The views of a scene show one set of named points, each view turned or mirrored, shifted and resized as a whole, with a little noise and some points left out.

Scene 1
View 1
K_460: [  5   5   9  -2   3   1   6  -3 -11  -9  -4  -7   3 -13  -1  -3  10  -9
  -3   0 -11   6   8   1 -11 -10  -2   8  -3   8   1   7]
K_166: [-33  -4  11  -1  -6 -41  15 -20  -2  13   3  -9   0  15  -7  14  -2  18
  -1  22  -2   1  11 -24   6   4 -13   3  -4   8 -16   3]
K_656: [ 13   6  -4 -11 -12  -2  -1 -10   2  -7   2  -6  -2   3  19  -4  12  -4
   0  -3 -13  -3   9  -4   6 -13 -11   6  -2   2  -9  -3]
K_16: [  2 -17  15 -16  18  -9  -3  -6  -1  18  17   5  20   0  -4  20   8   6
   8  12  -4 -13  18 -22  13 -20 -34  -4   4  14  -4  -2]
K_324: [ -5   8  10   5   5  -6  11  -3 -16 -14 -10 -10  -1 -14  -7  -1  10 -12
 -10   5 -11  13   4   6 -21  -1  10  11  -5   6   4  12]
K_547: [ 14   9  -5 -16  -6   4  -5  -3   2  -8   7  -4   3   1  16   4  15 -14
  -9   0 -16  -9  18   0  -3 -12  -9   2   1   1  -8  -1]
K_498: [ -3  -9  19   1  11 -11   8 -12 -11   8   2  -2   9  -7  -5   6   1   7
   9   7  -3   5   3 -15   7 -17 -17   7  -3  13   4   2]
K_609: [ -4  -1  12   5  -3 -11  11 -18 -10  -1  -8 -10  -2  -5   7  -9   0  10
  12   0  -6  12  -5 -11   9 -14 -12  13  -7   7   0   0]
K_697: [ -6  -5  10  -8   3 -14   3 -11  -3   7   7  -2   7   3   2  10   6   3
   0  10  -7  -3  12 -16   6 -10 -18   3   0   9  -7   1]
K_283: [ 13   6   3  -5  -3   4   1  -9  -5 -10  -3  -7   0  -9  11  -7   8  -5
   4  -7 -13   4   2  -2   3 -14  -7  11  -3   5   0   0]
K_270: [ -8  12   3   8 -14 -11  13 -12 -10 -15 -13 -14 -11  -6   6 -10   7  -4
  -5   0  -9  15  -1   1 -12  -1  10  15 -10   1  -2   4]
K_844: [ 12  -2   4  -5  -2  -2   2 -13  -2  -1   0  -4   1  -2  14  -4   6   2
  11  -3 -10   1   2 -10  14 -21 -18   7  -2   5  -2  -4]
K_425: [  1  10  12   5   8   2   9   1 -20 -15 -10  -9  -2 -20  -7   0  11 -15
 -10   2 -12  14   5   8 -25  -5  11  12  -4   8   8  11]
K_161: [  9 -14  14 -10  10  -5  -1 -15   0  14   9   2  13   0   9   5   3  11
  18   2  -4  -6   8 -22  25 -25 -36   0   2  13  -1  -6]
K_634: [ 10  11  -6  -7 -18  -1   2 -11   0 -13  -4 -11  -6   1  19 -11  10  -5
  -1  -7 -13   3   4   0   0  -9  -4  10  -5  -1  -6  -4]
K_146: [-10  -9  14  -4   6 -20   8 -13  -5  10   4  -2   7   3  -3   9   2  10
   7  13  -4   0   8 -20   9 -11 -20   4  -1  11  -4   2]
View 2
K_283: [-10   2  -1  12  -8   5 -10  -7  -9   3  -5   2  -5   3   8   9   6   3
  -9   4  -9   2  -2 -11   3   0   8  -7 -21   1  -1  -5]
K_166: [ -2  -2   0  17  -1  -9  13  -7   7   3   5 -37  -1  -6   4   4 -17  -9
  11 -16  32   6   2   8  12 -15 -11   0   2 -10 -14  -9]
K_161: [ -7   5  -4  13  -8  -4  -5 -20  -9  -5   3  -9 -17   5 -18  20  -8   1
  -7   0   4  -3  -6   2   3 -15  18 -22 -20 -20 -17   7]
K_425: [ -8   4  -1  28 -12   2  13  -2  -5   0  -7  -7   1   0  24   6  23  -9
  -4  -3 -11  -3   1  -4   4  13  -1 -16 -16  24   4 -28]
K_460: [ -8   2  -1  18 -10   3   3  -5  -5   2  -6  -4  -3   1  13   7  11  -2
  -5   0  -7   0  -1  -6   3   4   3 -10 -19   9  -2 -15]
K_634: [-10  -1   1   6  -5  11 -15  -2  -8   7  -7   2  -1   1  12   3  -1   8
  -5   3  -5   6  -1 -15   3  -1   2   6 -20  -1  -2  -5]
K_146: [ -6   3  -1  17  -7  -6   4 -11  -1  -3   3 -19  -8   1  -5  13  -5  -4
   0  -5  12   1  -1   4   8 -13   6 -14 -11 -11 -13  -2]
K_656: [ -6  -1  -3   8  -3  12 -12  -8 -10   3  -7  -1  -5   1   9   9  -5   7
  -7   1  -3   7  -4 -10   1  -3   5   2 -24  -4  -9  -6]
K_609: [-16   2   5  13  -9  -7  -3  -1  -4   2   4  -7  -5   3  -3   8   8   1
  -3   2   2   1   1 -11  12 -12   6  -7  -8  -2   1   5]
K_844: [-11   4  -1   9  -6   3 -10  -9  -9   1  -3  -1  -9   3  -4  13   0   4
  -6   4  -3   2  -4  -7   4  -7  12 -10 -20  -8  -7   2]
K_270: [-13  -1   6  12  -7   2  -4   7  -3   8  -2  -6   7  -2  19  -2  12   1
   0   0  -2   4   4 -16  10   1  -5   6  -9  12   7  -8]
K_16: [  2   5 -10  21  -7  -1   6 -26  -6  -9   1 -19 -17   2 -11  23 -12  -4
  -5  -6  10  -1  -6  12   1 -10  14 -26 -23 -17 -24  -6]
K_324: [-11   2   2  23 -10   2   9   1  -3   3  -5 -10   3   0  22   3  18  -7
  -2  -3  -5  -1   2  -8   7   7  -3  -8 -11  19   4 -20]
K_697: [ -4   1  -3  14  -5   1   2 -12  -4  -1  -1 -16  -8  -1   0  14  -7  -3
  -1  -6  11   2  -2   3   3  -8   4 -10 -15  -8 -14  -7]
K_498: [-13   5   3  17 -11 -11   5  -8  -3   0   6 -14  -8   3 -10  13   6  -5
  -2  -2   5  -4  -1  -2  10 -13   8 -20  -7  -4  -4   4]
View 3
K_634: [ 12 -12 -18  -1  -2 -10  -1 -10 -21  -5  -6 -15 -15  21   3  32  -7  22
  -4  16 -17  -6  -1   5 -25  15 -29 -12  -4 -16  18 -15]
K_547: [  7  -8 -20  -3  -8 -17   2   6  -2  -6  -7 -13 -21  28   6  37  -1  17
   5  21  -3  -8   6   6   4  27 -33  -4  -7  -1  27 -29]
K_166: [ -2   3  12 -23   4  21 -35   4  -1 -18   0  16  30   2  14  24   8 -10
 -30 -10  16 -16   6   2   7  -2  10 -22   7  -8  14  19]
K_656: [ 13 -12 -18  -8  -3 -17  -6  -3  -9  -5  -4 -12  -6  23   6  33  -4  21
   3  14  -9  -8   6   4 -14  23 -26  -4  -6  -2  23 -19]
K_498: [-18   2 -16   1  11 -10 -20 -22 -29 -14  11  11  26  30  11  12  -6 -10
 -15  -6  12  -8  -5   8 -12  11   7   4  16   9   8 -12]
K_283: [ -2  -7 -27   5   3 -19   1 -14 -26  -8   0  -9 -11  33   3  27  -9  13
  -4  15  -7  -6  -4   9 -19  22 -22  -3   1  -4  16 -26]
K_844: [ -4  -2 -20  -5   6 -17 -15 -17 -24 -10   7   0  16  29   8  23  -3   6
  -5   0   2  -6   0   7 -16  20  -9   3   8  11  15 -19]
K_460: [-17  -2 -22  15   2 -10   6  -9 -23 -11   0  -4 -18  28   5  25 -11   0
  -9  18   3  -8  -8   6  -1  19 -15  -8   8  -8  13 -25]
K_270: [  0 -11 -13   9   2   8   7 -10 -26  -8 -10 -10 -25  11   1  31  -9  13
 -22  20 -15  -9  -7   4 -22   7 -17 -30   1 -38   8  -4]
K_146: [ -9   2  -7 -11   6  -4 -23  -5 -12 -17   7  10  26  23  13  21   2  -7
 -12  -5  16  -8   4   6   3  13   0  -1   8  14  15  -7]
K_324: [-26  -2 -19  25   6   3  15  -8 -25 -15  -3  -3 -32  20   2  25 -16  -9
 -20  21   5 -11 -14   6   0  10  -9 -23  14 -27   5 -18]
K_609: [ -8  -4 -20  -2  10  -8 -16 -27 -35 -10   6   3  17  25   7  18  -6   1
 -17   0  -3  -7  -4   7 -30  10  -1  -7  10  -3   6 -10]
K_16: [-11   8 -10 -16   0 -18 -26   5   3 -16  12  12  32  36  18  21   5 -10
   5  -4  29  -8  12   8  29  29  -6  18   7  40  25 -29]
View 4
K_609: [ -4   1  -5   9   8 -13   6   0  -4  -4  -5  -7  -6   4   9 -13  13 -11
  -1  12   1   8   2   5   0   3 -16 -11  17 -12  -8   9]
K_656: [-10  -4   1  -7  19  -9  10  -7   2 -13  -8  -3  -7  -2  -9 -10   6  -7
  16   0  -2   1  -6   0   1  26 -14   1  16  -7   4 -13]
K_425: [  3  -4  10   0  18   0  -4   3  19 -15   1  -4  -2 -16  16   9  23   1
   1  29 -20 -14  12  -1   7  16  -7  -3  33   1 -13   2]
K_498: [ -3   4  -9  12   3   0   8  -2  -8   8  -5  -3  -6  11  12 -16  22  -9
   0   7  -4   7   4   0  -5   5 -21  -6  21  -5  -8  18]
K_547: [ -6  -4   4 -12  20   1   9 -11  12 -13  -7   0  -6  -4  -9  -6   9  -3
  21   1  -9  -8  -6  -5   1  36 -16   8  19   0   6 -16]
K_697: [ -5   3  -3  -6   3   4   9  -8  -5   6 -12   0  -4   8  -1 -17  19 -12
  16   2 -11   5   1  -4  -8  13 -22   3  24   2   6   5]
K_161: [ -4   5 -17  10   7   5  16 -10  -9  14  -7   1 -11  23   4 -22  18 -10
  12 -16   3   7  -5  -4  -9  24 -32   0  12  -6   2  11]
K_634: [ -9  -5   4  -6  22 -16   7  -2   7 -17  -6  -6  -3  -9  -8  -5   2  -8
  12   9  -1   0  -5   3   5  21  -8  -4  17 -11   0 -15]
K_270: [ -6  -4   8  -5  15 -17  -2   5   5 -19  -6  -7   0 -16   2  -2   9  -8
   1  30 -12   2   7   6   6   0  -3 -10  25  -8  -6  -5]
K_146: [ -4   4  -6  -1   0   4   8  -7 -10  10 -11  -2  -5  12   4 -18  21 -14
  11   4  -9   9   2  -2  -9   7 -23   0  22   1   2  12]
K_324: [ -2  -3  12  -6  10  -5  -4   1   7 -13  -7  -5   1 -15   7   0  19  -5
   4  31 -20  -5  12   3   3   3  -6  -3  33   1  -7   0]
K_166: [-10   6   2 -16 -14  -3   2  -6 -22  10 -25  -2   2   7  -8 -28  20 -26
  12  15 -18  21   6   3 -14 -16 -18  -3  30   5  10  10]
K_460: [ -1  -3   3  -1  16  -2   3  -1  11 -11  -2  -2  -5  -7   9   0  18  -1
   5  16 -14  -7   6  -1   4  21 -14  -2  27  -3  -8  -2]
K_283: [ -5  -4   0   3  20  -7   9  -1  10 -11  -2  -4  -8  -2   3  -5  10  -3
   9   6  -3  -5   0   1   3  26 -14  -3  18  -9  -4  -6]
K_844: [ -7  -2  -8   6  16  -5  12  -5   0  -2  -4  -4  -9   9   1 -13   9  -7
   8  -4   2   4  -5  -1   0  23 -22  -2  13 -10  -1  -1]
View 5
K_16: [-23 -41  44  41 -30 -10  14 -12  23  -4  -9 -14  31 -18  31 -12  -7 -14
  10   0  17 -16  41 -50 -18  14   8  12  10 -23 -30   4]
K_166: [-24 -47   9  -6  -8  -5 -17 -25  31  -3 -16  17  12 -38  10  21  15  -5
   7  -2  21  -2  17   4 -16  41  17  13  -4 -25 -25  13]
K_844: [ -5 -38   2  24 -19   6  15   0   0  -3  -8 -19  31  12   1  -8   0 -21
   7  12   1   2  12 -31 -11  -2  -6   6  10  -2 -13   9]
K_161: [-16 -50  36  33 -18   3  15   7  12   0 -18 -20  44   3  20  -7   0 -22
  18   7  11 -19  35 -41 -10   0  -6   9   8 -15 -23   4]
K_425: [-10  -6 -39  27 -44  -5   1 -38  -6 -19  17   6   9  -9 -25 -30 -13  -2
 -28  40 -20  19   8 -33  -4   3  11  -4   0 -11   0  20]
K_697: [-17 -34  11  24 -24  -6   4 -16  14  -3  -9  -6  21 -15   9  -5  -1 -10
   3   5  14   2  18 -27 -17  19  12  10   9 -14 -22   9]
K_270: [ -2 -21 -44   3 -22   4  -5 -23  -8 -11   5   5   9  -3 -30  -8   4 -11
 -12  26 -11  22  -7  -3  -7   7   8  -1   0  -1  -2  19]
K_547: [  0 -18 -11  36 -38  -5  17  -8  -2  -2   5 -22  16   4  -1 -23 -11 -15
  -6  -3  12  33  -8 -44 -22   5  16  10  25  13 -21  13]
K_656: [  4 -29 -10  24 -26   1  15  -1  -4   0  -4 -20  20   7  -3 -12  -2 -21
   4   1  10  25  -5 -29 -21   4   9   7  20  11 -17  11]
K_460: [-10 -17 -21  28 -37  -2   7 -24  -4 -12   7  -4  16  -3 -14 -22  -7 -10
 -14  26  -8  14   9 -34  -8   5   7   3   5  -5  -6  15]
K_609: [ -9 -42  -9   8 -13   6   0 -10  -1  -6 -10  -3  30   3 -13  -3   9 -18
   2  25  -7  -5  17 -10  -1   0  -8   2  -2 -14  -6  11]
K_146: [-19 -42  18  18 -19  -4  -1 -16  15  -6 -10  -2  27 -17  10   2   2 -12
   5  12   7  -9  28 -23 -12  18   6  11   0 -25 -17   9]

In a view up to two points have been moved. Name them for each view, in the order of its rows, or write none.
view 1: K_498
view 2: K_166, K_425
view 3: K_844, K_270
view 4: K_324
view 5: none

Scene 2
View 1
K_796: [  0  -3 -12  -6  17   5  -1  -2   6   3   4  13  -1 -13   8  -2   9   4
  11 -10  -3   2  13   0   0   6   0   9   2   2 -11  -4]
K_266: [ -7  -6  -9 -18   8   2  10  -3  -8   6  -5  10   0  -7   7  -4   7  -7
   2 -13  -7   0   3  -6   0  -2  -7  14  -3  -4   8  -6]
K_104: [  3   5 -10  -5  -2   5   0   3   0 -10   3  -1   4  -9   8  -6   7  -1
   3  -3  -8  -5   4  -1   7  10  -2  -1  -4  -3  -3 -17]
K_443: [  4  12 -13  -1   5  10  -7   4  -6  -5  18  -5   1  -2  11   6   8  -1
  -1  -8  -5   4  18   4   3  18   5 -13   0  -9  -2  -1]
K_451: [  5   2 -13  -3  14  10  -4   1   2  -1  11  10  -2  -8  10   2   9   4
   8  -9  -3   3  15   3   4  10   0   0   2   0  -7  -3]
K_250: [  9   5 -15  -1   4  15  -5   7  -2 -11  11  10  -2  -5  14   1   7   4
   4  -6  -5  -1   7   6  12  11  -5  -5   3  -1   4 -10]
K_611: [  4  11  -8   0   1  -1  -7   2   7  -9   9 -12  10 -14   5  -4   8   0
   4   2  -4  -5  11  -1   1  21  10  -7  -5  -7 -22 -17]
K_952: [ -2   2  -5 -10  -1  -6   4  -3   5  -4  -6  -6  10 -18   3 -12   7  -3
   4   1  -6  -9  -1  -9   0   9   1   6 -10  -4 -15 -24]
K_876: [  0   9 -11  -4  13   2  -8   1  -1   3  16  -8   3  -7   7   5   9  -1
   3  -8  -2   5  23   1  -4  19  11  -8  -2  -9 -14   1]
K_505: [ -8   0  -4 -18  -1  -6   9  -2 -13   5  -5 -10   9  -9   4  -6   7 -13
  -3  -6  -7  -1   4  -9  -4   5   0   6 -10 -12   2 -11]
K_695: [  2   5  -8  -5   2  -2   0   1   3  -5   2  -6   8 -14   5  -5   7  -2
   4  -1  -6  -5   6  -4   1  14   3   0  -7  -6 -13 -17]
K_566: [  0   3 -12  -9   7   9   0   2  -7  -1   8   3   1  -4  10   3   7  -3
   1 -11  -6   5  13   1   2   9  -2  -1  -1  -6   3  -3]
View 2
K_505: [ 13   7  -5  -9  15  -5  12   2  -4   3  -2  28  12   8   3   8  -8   8
  -8  -7 -29   3 -13   8   0   0  -5   7  14 -12   2  -2]
K_250: [ 24   2   2  11  11 -27  16   1   9   1   4  -3  10   7  18  24   9   2
   7  -4 -13  17 -10  13  -4  21  -7  10   3   9 -27 -10]
K_876: [ -1  12   4  18  12  -1  -1   4  -2   0  11  -3  22 -10  -5  35   5  11
 -11   2  -8  22  -6  10 -24  14   3  -7  13  -1 -24   7]
K_952: [  2  12  -8   0  14 -13  13  -3  17  -3  -8  22  20  12   2   5  -8   2
   1  14 -15   1  -2  -1  -7  23 -15  -3   1  -3   0 -12]
K_451: [ 15   8   4  17   7 -16   9   1  -3   2  19   0  15   1   5  36   6   8
   6   4   1  24  -9   7 -15  25   2  -1   4   1 -21  -2]
K_443: [  8   8   6  17  13  -9   1   5   2   3   5 -14  17  -7   4  31  13   8
 -13  -6 -14  25  -9  17 -16  12   3   3  15   4 -35   3]
K_566: [ 22   5   5  10  10 -15  10   3  -5   4  12   4  10   1   8  30   5   8
  -1  -7 -14  18 -14  13  -7  13   0  10   9   0 -21  -1]
K_695: [  3  11  -6   6  13 -15  11  -3  16  -3  -5  15  19   8   5  12  -3   1
   2  13 -13   5  -2   3 -10  24 -12  -5   2   0  -5 -11]
K_611: [ -9  15  -2  15  17  -8   3  -1  21  -4  -7  -2  26  -1   0  16   4   2
 -10  13 -12  13   3   6 -21  25  -9 -12   6   4 -18  -5]
K_104: [ 14   5  -1   7  12 -20  12  -2  13  -1  -3   5  14   8  11  15   3   2
   1   5 -15  12  -5   9  -6  20  -9   3   5   4 -19  -9]
K_266: [ 31   4   1  -4   6 -19  21   0 -12   6  16  28   5  13  11  22  -6   9
   9  -6 -12  10 -16   4   4   8  -3  17   7 -10  -2  -5]
K_796: [ 17   9   4  12   4 -16  13  -1  -8   2  23  13  14   3   2  34  -2   8
  12   8   6  20  -8  -2 -13  26  -2   1  -1  -2  -9  -4]
View 3
K_250: [ -4 -10 -21 -10  14 -15   7  15  17  -5  -6 -11   1   0  -3   9  12  10
  20 -11  13  -7   1   1  -9   4   5   8 -20 -20  -7  -3]
K_611: [-17  -9   1 -10   1  -6  -1   5  11  -1  -3   2   2  -5   6 -11   2   4
  34  10  16   5  17 -14   5   0 -16   6   5 -15  11 -13]
K_104: [ -6  -5 -12  -7  15  -4   8  15  11  -6  -2  -6   4  -1   5   3  10  12
  18  -3  14  -3   9 -18   0   7  -3   5  -8 -12   3  -6]
K_451: [-18 -17 -11   1   4 -13   7   3  12  -4   3  -5  -8  -1 -12   3   0   5
  24  -9   7 -11   7  -5   0   8  -3   4 -22 -25 -12  -2]
K_566: [ -6 -12 -13  -6   4  -6  17  11   8 -11   8  -6  -6   2  -2   0   5  10
  10 -18  15  -5   8  -7  -7  10  -3   1 -18 -22 -13  -8]
K_952: [-13  -7   0  -1  17   6   9  19   4  -6   1  -4   2  -2   9  -1   2  18
  16  10   9  -6  15 -40  14  11 -12   2   2  -3  13  -7]
K_695: [-13  -8  -2  -3  15   2   7  14   5  -4   0  -4   5  -1   5  -3   3  14
  20   8  11  -5  14 -30  10   8 -10   5   0  -7  12  -6]
K_796: [-21 -21  -7   8   8  -8   7   7   8  -6   5  -4  -8   0 -13   6  -6   7
  21  -7   1 -18   7 -19  10   8  -5   0 -25 -24 -10   1]
K_266: [ -7 -13 -11   5  15   8  24  21   0 -16  16  -8  -9   5  -1   6  -1  19
  -7 -19   8 -17   8 -30   1  18   0  -3 -20 -17 -12  -4]
K_505: [ -3  -7  -1  -5   6  14  25  21  -4 -17  21  -4  -4   4  13  -8   0  17
  -4 -13  18  -3  19 -31  -1  15 -10  -3  -2 -10  -1 -15]
K_443: [-10 -10 -11 -13  -5 -13   9   3  12  -6   4  -1  -2  -2   1  -8   6   1
  23 -15  20   7  10  10 -13   2  -5   4 -10 -25 -13 -14]
View 4
K_876: [ 10 -33  22  -6 -19 -13  -7  17 -22  34   5  14  -9   8   8 -12  12   5
  -7   9  27   2  16  30  17   0   1   9   0 -35   5   1]
K_266: [  5   4  11   2  16 -24 -11  18   6   5   6  12  10 -12  27  -8  16  12
  -6 -15  24   2  14   5 -11   7 -14  -9  13  -2  16 -21]
K_796: [  5 -11  10  -7   0 -10  -9  22  -3  23  11   7  -2  -4  18 -10  11   9
 -15  -7  27   3  -3  34  10   5  -7   0   6   4  22   1]
K_250: [ 13 -12   3  -3   2  -3   3  23  -7  13  24   3   8  14 -10 -17  20  -1
 -21   4  13   9  26  18   1  13  -3   8   4 -14  36   2]
K_104: [  8 -10   4  -8 -12 -18 -11  16  -6  22  18   0  12   8   0 -19  28   2
  -8  -1  17   5  22  14   0  16  -1  -2  -1 -18  32 -20]
K_451: [  9 -19  10  -5  -2  -6  -3  24  -9  23  14  10  -1   3   5 -11  12   3
 -19   1  20   3   8  32  11   4  -4   7   6  -9  23   8]
K_505: [  4  -2  17   1  -6 -38 -19  11  -4  20   1  10  11  -9  22 -10  25  12
  10 -11  25   1  23  -4  -6   6  -7  -9   4 -28   4 -41]
K_952: [  1  -2   5 -15 -28 -31 -26  10  -3  36  12  -8  11  -2  14 -18  34   6
   6  -5  25   5   3  16   2  19   1 -14  -4 -11  29 -41]
K_566: [ 11 -13  14   0   5 -15  -3  20  -7  13  12  13   5   1   7 -11  15   5
 -13  -2  19   4  26  10   0   4  -5   4   6 -21  16  -5]
View 5
K_695: [-11   4  -6 -21   1 -20 -27  24   9   5 -19   7  -5 -24  -6  14  17   5
   1   8  -1  -4   9 -17   8  -6 -20  -8 -18 -10   8  32]
K_451: [-15  -7  -8  -6  -5 -17  -7   6  18   0  -6 -10  -3 -12 -18  21  11 -13
  -6  -8 -14 -15  -9   6  20 -15 -35 -15  -3   2   0  10]
K_796: [-14  -4  -9 -14  -7 -15 -11   8  17   1  -8  -4  -5 -12 -20  17   7 -13
  -9  -7 -15 -11  -7   6  17 -10 -38 -13  -4   3  -6  10]
K_443: [-19 -15  -6   6   6 -18   1   6  25   7  -8 -20   0 -18 -10  39  18  -5
   2  -7  -3 -23  -6  -2  29 -25 -28 -22  -8  -6  26  12]
K_611: [-19   6 -11 -24  12 -18 -17  17  25  18 -17   1  -9 -27  -6  27  20   9
   6   2   5 -18  10 -16  13  -9 -32 -26 -17  -1  20  25]
K_266: [  4 -19  -1   4 -18 -13 -23  13 -11 -14  -6 -12   5  -5 -22   4   7 -14
  -9   3 -21   6   3  -2  13 -10 -11  18  -9 -16   0  28]
K_876: [-16 -12 -12 -13   8 -12  -3   0  27  14  -3 -19  -3 -11 -22  36  19  -1
  -2  -9 -12 -26  10  -5  26 -13 -38 -20  -1   1  25  20]
K_104: [-13  -3  -3  -1  -2 -23 -16  18  11  -1 -16  -1  -4 -24  -3  16  12  -3
   1   2   0  -6  -6  -8  13 -17 -15 -11 -19 -12   7  22]
K_566: [ -9 -18  -5  10  -6 -17  -8   6  10  -3  -9 -16   1 -11 -15  24  13 -11
  -5  -5 -14 -12  -6   2  22 -20 -21  -7  -9 -12  13  16]
K_505: [  6 -23  -2   2  -1 -13 -25  18  -9  -2 -15 -20   4 -10 -12  17  19   5
   6   8 -10   1  25 -24  14 -13   3  14 -19 -28  34  47]
K_250: [-20  -6  -3  13  -8 -24  -4  12  17  -6 -14  -5  -2 -22  -6  20   8 -11
  -3  -6  -2 -10 -28   5  23 -24 -24 -18 -14 -10   2   5]

In a view up to two points have been moved. Name them for each view, in the order of its rows, or write none.
view 1: K_695
view 2: K_250
view 3: none
view 4: none
view 5: K_796, K_505
